Each row is a point on a tangle of strands that fork, close into loops and nearly touch. The rows are in no order.
Points whose rows are less than 68.8 apart are linked; no others are. Some points are linked to none.
val: [  1   7   8   1 -14 -18 -29  19  -9 -14 -15  14 -25  -1 -25 -14  -5  21
 -18   2  11  16]
Butan: [ -3  15  -8  24   7 -28   0  24  -6   3 -11 -26 -21  57  20 -50  13 -39
 -39   2   5 -15]
Renuk: [  0  20 -34  -6  18 -19  36  -7  -8  12  -1 -44   7  10  39  18   4 -28
 -30   9 -16   9]
Nodot: [-18 -29  19 -24 -25 -20 -28   2  -3 -20   7  -3  -4 -10 -33  44 -20  -7
  14   5  -6 -22]
burib: [ -7  -6  37  24 -19  -8  35  23 -29  27  13 -31   1 -26   6  21 -16  19
   0 -37  -6  14]
febi: [ -9 -29  23   4   1  42 -22  -1  14  10  10  57  15 -20  -5 -15  24  42
  52  -8  12  16]
fubud: [  9  44  10   8 -10 -26 -15  39  10 -16 -18  15 -24 -24 -20 -31  -2  17
 -26  -6   7  24]
meve: [-11 -34 -27   8   7  38  -8  -1  33   1   9  -7  19   9   9  -2  34 -34
  37  15 -17 -40]
mutor: [-19 -27  -5  33  -9  46   1  30  34  16   1 -22  16   0  19  -2  28 -21
  35  -8 -22 -36]
raf: [ 17  27 -64  -3  34  15  14 -16  20   4  -4   2  17   9  37 -14  25 -23
 -16  24  -1   5]
Loka: [-13 -12  13  15  -8  19 -32  36  15  -3  -5  23 -12   1 -16 -35  37 -11
  25  -9   9 -14]
zapo: [  7  -1  -1 -11  28  16  34 -43  -1   4  22  21  36  -9  17 -14  14  21
  13  11  13   2]
zor: [ -3  -5  -1  26  -4  20 -20  14  -1  16  -1   9   3 -14  14   3   4  33
  20 -15  13  21]
puful: [-14 -42  -6   4   3  -4  12 -13 -28   8  13 -34   4  30   3  12  13 -25
   4   8  -1 -24]
sobet: [ -3   3  21  17 -30  29 -23  49  23  10  -4   9   1 -40  -2  18  -8  28
  33 -34  -1  -4]
Zes: [-17  10 -28  23  -6 -18 -16   7  -9  14 -23 -52 -17  41  42  22 -26 -11
 -33   0   0   8]
Sib: [ 17  28 -19 -29  15 -11 -13 -25   0 -14 -15  23   1 -11  -3  24 -39  42
 -10  23  10  30]
Bape: [-28 -39  18  11 -19  13 -54  36   3   6 -10  18 -24  17 -21  -2  19  -4
  38 -12   2 -16]
Foma: [ -5  33  -5  32  -6   4 -29  47  30  -3 -14   4 -14   1   9 -33  12  -7
  -9  -9   9  -4]
fozi: [ -4 -14  29  -9 -21  20  26  13  17  -2  23   5  22 -34 -16  17  -1  -6
  37 -24 -17 -32]
Kod: [  6 -14 -14 -17 -24  17  -4  -3  50 -14   6 -16  14 -11 -19  36 -10 -53
  23   2 -47 -43]
Guzer: [ 17  18  -3 -46   4 -16  24 -52  20 -20  19   4  29  -6 -11  36 -35 -15
  10  11 -14 -18]
sul: [  8  22   3 -44  -3 -38  36 -20   7 -19  20   4  12 -17 -19  19 -17 -27
  -6   5 -19 -22]
kosug: [ -8 -22  19   6  -1  19  25  15   3  -1  21   7  19 -17  -4 -14  26  -6
  21 -16  -7 -18]
fepam: [  9  17 -34 -18  32   3  32 -31   0   2   9  11  26  -3  20 -11  14  -2
 -10  18   4   8]
pemuk: [ 19 -32  20  16  10  12 -17 -34 -54  27 -17   2 -34  17  -6  15 -18  54
  -2  -4  26  48]
zudib: [  1  16  16  27  -7 -41  23  22 -35  19 -12 -38 -29  20  12 -27   9 -17
 -45 -21  -1  10]
zam: [  7  16 -55   0  26   9 -25  -1  16   1 -20   3   3  19  26  -6  13  -7
  -9  26  11   2]
norur: [ -3 -10   1   1 -20  29 -43  19  34   7  -2  28  13 -26  -1  25  -6  23
  40 -12  -2  -3]
Tazoz: [-17   1 -15  34 -19  39 -40  45  43  13 -18 -17   5  -6  25  21  -6   1
  25 -11 -12 -16]
dazo: [-50 -28   2  34 -23   6 -55  18  16   5 -18 -42 -20  62  24  13 -12 -19
   0  -3  -7 -27]
zupi: [ 10  32 -48 -28  31 -13 -19 -13   1 -12 -26   3 -10  16  11   2  -4 -16
 -28  34   2  10]
gako: [ 21  42 -23 -14   9   2  16  -9  35  -3   5  20  22 -32   9  11 -10   2
  -3   0 -11   9]
sepu: [ 10  35  25 -25  16 -39  72 -30 -21  -6  18   0  14 -23   1  -6 -11   8
 -18  -8  -7  16]
boz: [-21 -42  28  22 -25 -18 -11   5 -43  18   0 -38 -31  19 -11  20  -9   3
  -8 -22   9   5]
namol: [ -8  -5 -29  18 -15  28 -10  10  51  -4  -8 -40  10   7  -1  34  -8 -52
  12   9 -49 -40]
Tuzoz: [  9  -6  21   8  -4 -16  -6 -24 -44  16  -6  -8 -22  -2 -12  34 -39  54
 -11  -5  17  52]
tupu: [ -9 -31  38  -9 -11  19 -25  -6   3  -3  11  48   1 -19 -24   3  -6  48
  52  -3   8   9]
sadu: [  1   2  22  10 -16 -12  39  25  -5  11  15 -21  12 -27   2   9  -5  -5
 -13 -24 -13  -4]
nem: [-15  17 -18  36   2  -3 -20  33  18   4 -11 -31 -13  43  28 -28   6 -29
 -23  -6   0 -19]
lape: [  3 -22  56   5  -9  13   7 -12 -15   7  18  36  -8 -23 -30 -12   0  52
  32 -19  12  31]
goru: [ -3 -16 -27 -12   7  -1   5 -16   3  -1   6 -25  12  10  16  23   2 -20
   3  17  -5 -16]
luk: [  0  17 -41  31   2  19 -16  13  27  14 -14 -16  13  -2  41  19   0   3
  -4  -2  -2   8]
devuf: [ 18  14  -4   5   3  42  37 -12  42  13  27  13  46 -36  24   3   6   1
  26 -17 -10  -8]
Kaz: [ -8  -4  24   4 -31  22  -4  49  17  -5   3  -3   0 -30 -16   6   3  -8
  26 -27 -10 -23]
nupu: [ -3 -10   2   0 -13 -15 -38  -3 -28   4 -15  -4 -19   3  -9  38 -32  33
  -7   4  15  28]
Vanom: [ -8  -8  -5  33  -1  -3 -19  17 -12  11  -8 -24 -13  26  16 -17  11 -10
 -12  -6  11   0]
Datun: [ -8 -46   5  -6  13   6  31 -30 -32  11  26  -6  17  12   3  -2  21   3
  15   5   7  -8]
gefo: [ -7 -25 -35 -10  25  -1 -26 -15 -33   1 -20 -20 -13  62  17  -8   6 -28
 -18  34  20 -18]
nufam: [ 13  40  24 -16  13 -16  74  -3  -5  -4  17  14  15 -40   1 -35  12   7
 -25 -16 -10  18]
Sabek: [ 13 -18   1  -8  27   7  -3 -46 -50  11  -9  19  -6  12  -3   8 -26  51
   4  23  25  43]
seze: [ 16  20  -6   1  22 -26  -5   2 -38   2 -32  -4 -33  32  -1 -39   6  -1
 -44  15  19  27]
Zuvip: [  4   6  20  -4   1 -26  40 -21 -37  11  13 -16   5 -18  11  28 -30  37
  -8 -15   3  36]
mefi: [  6   4   0   6  10   4  13 -13  -1   8  14  15  13 -21   8  -9   7  30
   3  -3  12  16]
rik: [  7  37 -18  25   8   8  12  29  26   3  -3   4   4  -8  24 -37  34 -13
 -22  -8   3   0]
suga: [ -9 -21  34  -6 -26 -21 -13  10 -25  -7   5  -4 -14 -15 -32  20 -15  13
   7 -13   2   1]
fol: [  4   1 -13 -33  -2 -26  16  -1   3 -23  13  -6   0   3 -18   1   8 -44
 -14  15 -12 -30]
mipu: [-31   7 -12  12 -18 -38 -19  16  -8   1 -26 -59 -22  46  22  13 -30 -32
 -47   0 -15 -14]
Bup: [ 15  33   0   1   6  40  27  -3  43   0  17  44  35 -52  17 -22  21   6
   4 -19  -5   0]
sado: [ 17  23  -6 -18   6  38  -1 -16  57 -12  15  50  41 -37  -2  -6   9   2
  27  -1  -6 -13]
nodaz: [ 13  17  -4 -38  19  -3  23 -32  22 -25  16  42  25 -17 -18 -24  14 -12
  -1  19  -2 -17]
Tak: [-25 -26   0  27 -11  -4 -46  13  -8   7 -13 -23 -29  61  15 -12   0 -15
 -11  -1  10 -10]
tuvit: [  8  47 -19   5  16 -23  29  17  -1   1  -6 -11  -6   5  23 -40  30 -22
 -40  -3  -4   9]
ketik: [-21   8 -41  33  -5   5 -24  11  25  12 -24 -48  -1  25  40  33 -17 -14
 -10   1 -14  -5]
rika: [ 17  39 -12  13  26  -8  -7   6 -18   0 -35  15 -37  26   7 -68  16  17
 -46  15  20  46]
losu: [  3  -2  -4 -40  -1 -38 -12   0 -15 -28  -1   7 -16   1 -44   0   1 -26
 -17  22   5 -21]
mit: [ 22  23 -33 -47  28  -6 -10 -48   9 -17  -6  27  21  -1   3  35 -38  16
   2  38   8   5]
sudu: [ 13  35  22 -35  -2 -27  35 -10   8 -30  13  18  10 -36 -30   0 -16   5
  -6  -1 -13  -4]
mipof: [  7  -9   9  -5  -4 -17 -50  -4 -29  -8 -29  14 -45  19 -32   7 -22  24
 -19  12  21  28]
gebus: [-12 -46 -15   0   5  12 -50  -9 -26   6 -13   8 -17  47  -4   1  10   0
  17  22  23  -1]
Tud: [  4 -42  27  13  10  -7  23 -20 -47  19  17  -8 -16  20  -9 -14  17   7
   0  -3  15  14]
Bip: [-10  -4  -8   0 -11 -21   0   3 -14  -2  -1 -35  -7   8   0  30 -13  -9
 -14   3  -5  -5]
Sut: [ 20   4 -25 -42  25  10  10 -45  24 -22  15  32  35   0  -7   2   3 -17
  19  26   1 -25]
Pozi: [  7  -5 -24  -3   9  35  12  -6  40  -5  16  13  30  -7  11 -12  31 -28
  23   8 -10 -20]
Zened: [ -7  18  -9  20 -19  22 -45  56  51  -3 -17   5  -3  -3   4  -3   5 -15
  14 -16  -6 -23]
ripa: [ 21  19 -15 -22  16  13  41 -18  35 -16  23  23  30 -18   0 -22  26 -34
   3   4 -10 -21]
soga: [  7  -7  38   5  -1 -18  21  15 -28  -5   9  12 -13 -10 -31 -34  17   7
 -14 -14   3   9]
rimid: [  8 -13  17 -45   9 -26  -1 -20 -34 -31   1  28 -14   7 -52 -17  -6   6
  -9  23  12  -1]
gama: [ 14  38 -37  11   6  11  11   4  37  10  -3  -7  23 -27  39  19  -1  -2
  -6  -1 -13  15]
Zigif: [-17 -15   6  45 -19  27 -22  36   7  17  -7 -16   0  -3  21  11   6   8
  24 -21   4   1]
Benud: [  6  -9  61   5   2   4  45 -32 -24   6  22  25   5 -28 -23 -26  -7  50
  11 -14  11  30]
nuz: [ 16  37 -13 -27  15  17   2 -12  49 -24   7  57  22 -38 -11 -30  15   3
  -3  14  -4   0]
nirod: [ -8 -12   6  32   3  17  -8  23  -4  11   4   0  -9  13   2 -41  35  -8
   1 -12  12  -4]
Mam: [ -8 -41 -14 -22  16  -4 -32 -25 -49  -2 -11  -3 -23  51 -18   9   2 -16
  -5  31  22 -10]
nemuf: [-11 -22  -4 -29 -29   1 -32   3  32 -24   4  -4   2  -2 -31  43 -13 -32
  24  11 -25 -43]
temo: [  7  17  22  -9  -7 -42  59   4 -30   3  14 -25  -1 -19  -3   6 -11  -4
 -25 -18 -12  10]
pegad: [ -6 -18  19  -5 -13  16 -11 -13  17   0  13  24  29 -21  -6  28 -18  37
  47  -9   1  -4]
fudi: [ 13  54   1  12   8 -19  -1  23   1  -8 -31  14 -29 -11   1 -55  11  19
 -45   1   6  42]
Zol: [ -2   4 -24  -4  21 -22  -6  -1 -29  -6 -17 -16 -21  55  10 -32  16 -38
 -35  28  18 -12]
duve: [-13  -4  14  17 -28 -34  -5  14 -34   7 -15 -43 -25  12  -2  24 -22  -5
 -28 -17   3  12]
Rom: [ 32  18 -47 -56  23  -2  -3 -48  19 -20  -1  17  23   5   6  28 -22 -24
   7  30  -8 -11]
Soku: [-36 -31   5  33 -27  11 -33  27   6  11  -9 -38 -14  21  14  26  -3 -10
  12 -11 -12 -17]
Mopu: [  7 -16  52  21 -15  -3  57  -3 -42  26  22 -14  -6 -22  -9  -5   2  25
  -1 -37   3  26]
gipe: [-25 -36  20  18 -18  48  16  39  19  19  13 -11  13 -12   0   4  18  -8
  53 -33 -18 -28]
Taf: [ -2 -23  25   6   2  32   7  -2   2   7  21  35  14 -13  -7 -33  31  15
  33  -6   8  -1]
Mif: [  3  13  37 -21 -18 -37  12   6 -13 -18  11   9  -7 -28 -34   9 -25  14
  -9  -8  -8   6]
Potad: [  8 -30  27  23  -6 -23  -1 -12 -54  22  -6 -24 -35  23 -11   0   0   8
 -27 -13  16  24]
gitof: [ 14  11  -9 -25  26  -9   2 -36 -40   0 -12   8   3   3   9  29 -37  42
 -11  29  18  33]
vibi: [-16   1 -35  33  -9  19 -15  22  39   3 -10 -38   5  20  28  10   4 -43
  -4   5 -26 -26]
vivi: [ 10  20  53  -1   2 -15  65 -13 -24  -7  19  17   3 -35 -20 -37  -3  37
 -15 -15  -3  27]
ranev: [ 27  34  -6 -32   3   2  24 -43  44 -16  17  25  33 -28  -6  18 -25 -12
  17   3 -18 -11]
veb: [-21 -53   0  -5 -12   8 -56   4  -9   2  -7  17 -15  20 -13  22   9  12
  41   7   9  -7]
bimun: [ 15  -4   3 -30  16 -27  -2 -20 -52 -12 -16   5 -29  17 -31 -12 -13   9
 -31  31  17  18]

A fork is a point with three links, a tip a point with one. Leave the first point through the second and follow the links. Name the first fork or tip that comes.
Sib / gitof => seze
Loka / Bape => Vanom
Mopu / burib => tupu
ketik / vibi => sul
sul / sudu => ketik
mipof / nupu => nodaz

How many points has the smallest loop of links through each point below? Write - if it is on no loop.
sul => 15
tupu => 9
Potad => 8
Vanom => 11

Name the points in between on the shortest way along the links from the first point to the second, in order.
Butan / zam => nem, Vanom, Tak, dazo, Soku, Zigif, zor, mefi, zapo, fepam, raf
Pozi / rika => ripa, nodaz, Sut, Rom, mit, Sib, gitof, Sabek, pemuk, Tuzoz, nupu, mipof, val, fubud, fudi
mipu / losu => Zes, ketik, luk, gama, gako, ranev, Guzer, sul, fol
tuvit / fepam => rik, Foma, Zened, Tazoz, Zigif, zor, mefi, zapo
Zigif / gebus => Soku, dazo, Tak, Vanom, nirod, Loka, Bape, veb
